Each row is a point on a landscape with many peaks, with its height.
A climber steps from a point to whichever of its 2 nearest points has the largest rise for the distance, and stops where none of them is higher. Distance is the straight distance between rows; heights are no part of it.
<671> height 28.4: [136 109 153 128 164 120  97 128  57  64 160 134 131 162 165  86 100  90
 151 160 182 129 117 122 143]
<522> height 26.6: [114  61 103  66  99 126 106 120 131 129 130 115 137  98 115 150 121  79
 169  90 144  77 169 121 149]
<135> height 46.4: [179 137  73 121 142 109 180 124 157 101  84 129 116 139 102 159 128 179
 133  81 121 109 134 127  66]
<82> height 35.4: [107 127 114 114 105 119 128 107 160 161 109  94 118  92 124 137 157 110
 127  95  97 148 143 135 170]
<685> height 4.9: [146  95 117 110 112 132 169 165 126 166 102 140 156  92 145 140 122 188
 117 123 110 140  70 120 151]
<151> height 26.7: [121 136 112 115 121 135 148  73 142 123 109  28 123  97 143 142 157  83
 163 104 167 108 132 135 155]
<7> height 20.5: [137  88 134 132 136 118 123 166  67  80 153 143 119 127 130 143  95 114
 143 171 116 182  87 162 155]
<546> height 6.7: [126 121 129 129 118 153 189 168 124 150 115 133 168  92 177 146 119 153
 110 169  92 169  73 137 158]
<270> height 24.4: [120  90 175  94 146 123  88 106  67  89 172 105 132 129 152  97  87  66
 146 149 202 115 108 114 157]
<487> height 12.5: [146 132 154 192  38 152 142 153 123 188 101 152  73 145  49 173 150 188
  58 156 109 145 119 135 129]
<226> height 43.0: [113 173  98 180 142 108  95 141  90 125 122 116 108 187 160  90 123 148
 123 127 146 127 150 112 121]
<567> height 27.6: [110 135 185 199  94 186 114 169 130 134 154 146 152 138 165  89 129 164
 128 150 141 133 125 149 146]
<452> height 32.8: [ 98 153 106 134 125 147 146 130 145 136 125  79 167 108 165 126 127  92
 152 171  91 150 133 129 133]
<842> height 44.5: [ 90 198 126 152 143 110  88 117 166 160 149 123 114 171 131 101 114 157
 103 148 109 113 181 107  68]
<551> height 34.2: [122 179 174 162 146 149 155 147 133 117 138 173 113 171 135 106 162 173
 149 136 130  97 132 151  77]
<876> height 17.6: [139 192 158 140 147  87 137  45 134 113 117 109  88 155 128 102 141 127
  91  94 145 134 120 124 128]
<218> height 13.1: [124 126 123 165 114 126 135 131 109 130 123 122 121 165 114 107 164 180
 131  84 163  68 138 112 133]
<754> height 24.3: [136 125 153 127 151 108 111 124  73  84 146 155 134 156 152 107 103  81
 145 172 123 161 102 136 156]
<188> height 39.9: [ 70 177 126 139 116 105 126 109 170 165 116  76 114 120 105 148 167 133
  80 108  85 139 171 107 139]
<686> height 48.4: [100 164 119 190  88 151  82 196 165 184 145 149 134 142 101 116 140 180
  88 155 110 133 193 113  90]
<834> height 26.2: [130  85 128  38 152 130 102  98 110 114 118 100 118  53 127 161 131  39
 140 111 170 123 131 150 170]
<261> height 23.8: [152 149 133 105 153 122 161  45 159 100 127  72 121 100 136 147 143  53
 141 114 158 127 136 131 115]
<620> height 14.3: [142 145 139 181  49 145  95 156 166 211 130 151  86 141  64 151 136 206
  46 145 114 122 146 120 109]
<728> height 10.6: [158 139 129 197  62 172 179 173 113 168  87 126 114 122  96 161 156 183
 105 164 114 152 108 131 145]
<703> height 60.9: [108 157 131 108 123  84  80  67 159 167 136 137 105 134 136  93 120 105
  94 104 103 132 118 103 145]
<524> height 25.8: [144 139  67 111 145 100 102 124 147 139 137 176 157 147 145 109  92 103
 154 135  92 118 151  83  70]
<426> height 39.1: [106 190 146 167 142 124 104 132 121 123 149 182  91 203 127  89 115 158
 138 147 122 108 183 137  61]
<325> height 65.3: [114 135 113  54 134  91  79  84 158 171 126 167 125 108 152  88 117  75
  86 108 114 152 133  98 173]
<317> height 43.6: [ 91 173 140 169 102 122 115 154 162 182 128  96 116 136  84 154 162 164
  69 137  96 136 182 105 119]
<611> height 15.3: [129 118 139 156 141 123 125 133  93  93 133 113 128 165 142 100 140 168
 142 102 184  86 108 134 155]
<96> height 38.9: [114 161  99 120 155 130 160 119 113  96 110 136 179 143 119 125 159  85
 117 118  94 119 158  94 137]
<747> height 11.7: [147  96 155 102 164 138 146 128 128 103 151 157 163 123 112 166 107  93
 155 164 101 136  97 149  90]
<380> height 34.6: [158 158 101  92 155  88 128  61 187 136 114 143 109 126 127 134 113  97
 111  90 103 144 151 102  80]
<586> height 9.7: [156  86 134 110 173 151 166 174  91  89 137 160 165 113  95 164 126 113
 161 153 105 133  94 171  74]
<489> height 40.1: [ 72 183 114 167 136 139  85 142 149 149 152 111 153 158 152 110 135 105
 117 165  89 129 191 101  75]
<289> height 15.0: [127 174 144 134 166  91 143  86 111 111 114 139 117 172 122  91 149 148
  64  71 143 106 120 112 143]
<2> height 8.8: [122 140 144 182  96 156 180 165 126 156 105 129 149 117 149 151 153 171
 114 173  75 172 120 140 124]
<53> height 29.7: [106  57 108  29 137 155 122 144 109 108 114 113 151  42 113 174 121  44
 139 114 132 115 135 136 162]
<168> height 21.6: [157  99 164 192  83 148 117 157 118 142 138 137  89 119 135 125  93 207
 124 144 168 164  81 157 161]
<465> height 22.5: [155 103 107  84 147  92 102  74 123 116 123  73  77  89 127 150 118  66
 143  81 180 152 127 160 184]
<378> height 22.4: [140 120  82 131 141 108 108 135 120 118 139 145 142 153 148  98 108 140
 165 137 123  97 151 113  90]
<357> height 42.0: [127 150 105 142 144 141 188 153 113 101  97 149 171 152 115 128 169 132
 125 117  96 117 138 121 124]
<873> height 51.1: [150  98 121  73 173 123 133  81 168 151 129 104 132  64 120 183 110 110
 147  82 165  88  86 139  92]
<604> height 21.2: [120  96 177  68 158 127 109 113  75  95 150 109 134  92 147 105 105  99
 123 135 196 107  68 120 178]
<176> height 17.3: [148  80 121 158 112 100 107 155  77  91 138 133  79 152 112 132 112 153
 147 138 132 172 102 159 152]
<861> height 37.7: [107 103 162  89 123 144 130 135 127 116 150 116 171  81 151 132 129 101
 147 149 122 118  94 124 178]
<634> height 19.1: [128  91 126 114 130 111 133 122 103 113 127  85  96 100 130 152 120 105
 148 121 159 149 112 147 193]
<606> height 30.7: [121 160 175 203 108 202 152 181 131 140 140 179 128 161 126  96 156 165
 144 153 137 125 143 163 100]
<702> height 18.6: [163 122 147 186  87 140 123 156 138 163 140 160  81 152 128 126 112 208
 134 146 140 146 106 158  86]
<90> height 48.5: [112 149 105 206 111 124  70 168 115 146 141 118  96 179 123 104 129 182
 112 126 153 135 162 127 128]
<755> height 14.1: [127 106 191 127 135 163 131 139 145 114 176 168 153 141 134 132 113 119
 174 182 107 134 106 161  79]
<86> height 53.5: [167 146 125 134 142 138 212 116 136  91  82 127 126 131  85 152 168 170
 136  84 128  84 138 139  81]
<131> height 51.0: [105 158 142 144 128 104  83 104 153 160 140 147  96 163 147 101 103 169
 107 122 107 135 122 130 108]
<743> height 59.5: [164 103  71  66 162 111 130  91 170 125 111  96 123  75 120 195 116  72
 158  80 159 120 143 141  91]
<558> height 30.3: [136 152 119 107 149  97 120  78 157 117 133 172 122 152 115 117 109  94
 127 123  76 138 152  99  80]
<562> height 15.9: [145 124 104 169  48 139 108 162 169 187 121 159  88 144  87 125 128 209
  96 138 117 121 134 126  88]
<324> height 29.9: [ 99 151 110 132 107 138 137  95 164 136 133  42 138  94 162 139 139  67
 168 143 107 132 163 130 128]
<294> height 53.6: [ 99 117  95  53 131 115 123 100 141 130 107 159 166  95 147 103 132  61
 104 106 113 124 143  77 173]
<405> height 47.4: [157 138 147 130 148 143 208 133 125 102 101 144 155 122  87 147 183 147
 132 118 102 109 120 142 110]
<597> height 7.5: [151  86 107 107 161 154 167 183 116 125 105 119 164  76 123 181 111 151
 136 136 129 128  71 147  86]
<141> height 38.1: [139 183 108 157 162 102 116 106  84  90 127 114 110 194 168  80 127 105
 127 131 160 127 146 105 109]
<225> height 53.9: [115 156 131 224  85 154  77 193 130 185 137 136  99 152 117 103 117 204
  76 145 152 155 148 121 129]
<844> height 20.6: [134 181 158 135 148 107 166  54 128  84 131 112 115 146 114 127 143  73
 128 116 120 136 139 128 113]
<508> height 50.9: [153 106  86  72 143 117 147 100 174 118 120 128 140  94 109 181 129  76
 154 102  92 135 156 126 122]
<163> height 18.4: [123  86 143  89 156 127 131 137  84  95 136 111 150 125 136 107 115 139
 134 110 183  91  87 114 179]
<759> height 12.7: [114 153 147 132 145 112 109 112 114 134 123 155 107 184  96  90 155 171
  91  80 127  82 139 114 141]
<153> height 19.2: [129 108 111 150 111 142 118 171 123 131 134 155 146 143 138 112 118 167
 165 161 109 131 130 134 112]
<627> height 33.1: [146 139 118 140 163 106 101 116  65  87 146 149 135 193 168  73 117  86
 149 138 181 101 145 107 117]
<483> height 39.7: [179 142  58 113 165  88 154  88 176 110  95 131 118 140 131 155 103 130
 121  83 125 150 141 102  74]
<740> height 24.8: [122 105 185 163  99 176 130 166 116 117 131 122 146 123 151 110 120 181
 136 157 155 136  88 155 174]
<718> height 16.1: [112  80 157 132  94 115 103 132  89 109 141 111  87 131 115 118 119 133
 136 124 133 150 119 138 217]
<420> height 46.2: [105 113  97  70 120 115 133 116 108 113 107 133 163 136 124 109 143  73
  97  96 131  97 172  73 172]
<594> height 16.6: [139  84 156 143 117 151 104 176 137 129 171 177 143 144 154 117  88 155
 162 178 120 159 101 156 105]
<362> height 33.5: [ 96  71 139  43 127 157 127 161 106 126 135 111 157  46 129 148 119  93
 141 140 133 123  92 124 184]
<359> height 31.0: [114  89 117  68  94 132 107 122 154 147 118 106 123  68 134 151 151  80
 176 117 117 122 154 152 185]
<140> height 43.7: [135  95 158  74 141 137 162 102 149 131 127 114 148  82 113 165 135 108
 141 117 127 114  77 155 145]
<197> height 5.7: [154  82  87  92 130 115 161 163 127 134 105 130 143  79  97 157 116 163
 130 106 132 139  83 132 137]
<248> height 36.2: [ 90 160 129 160 122 146 119 133 160 149 140 116 161 131 167 124 129 126
 126 162  83 157 146 123 109]

For each start below, name the point where the climber stops.
<82> | <225>
<834> | <743>
<452> | <325>
<197> | <86>
<524> | <86>
<562> | <325>
<685> | <325>
<627> | <225>
<289> | <325>

Call two points neighbours if one is among the 2 nearest of the other. Go from one point of each pair to the other, from neighbour to neighbour, staying as high as possible. Name the lowest point that can't be avoided.
<671> / <743> | <522>
<743> / <86> | <380>
<325> / <86> | <96>
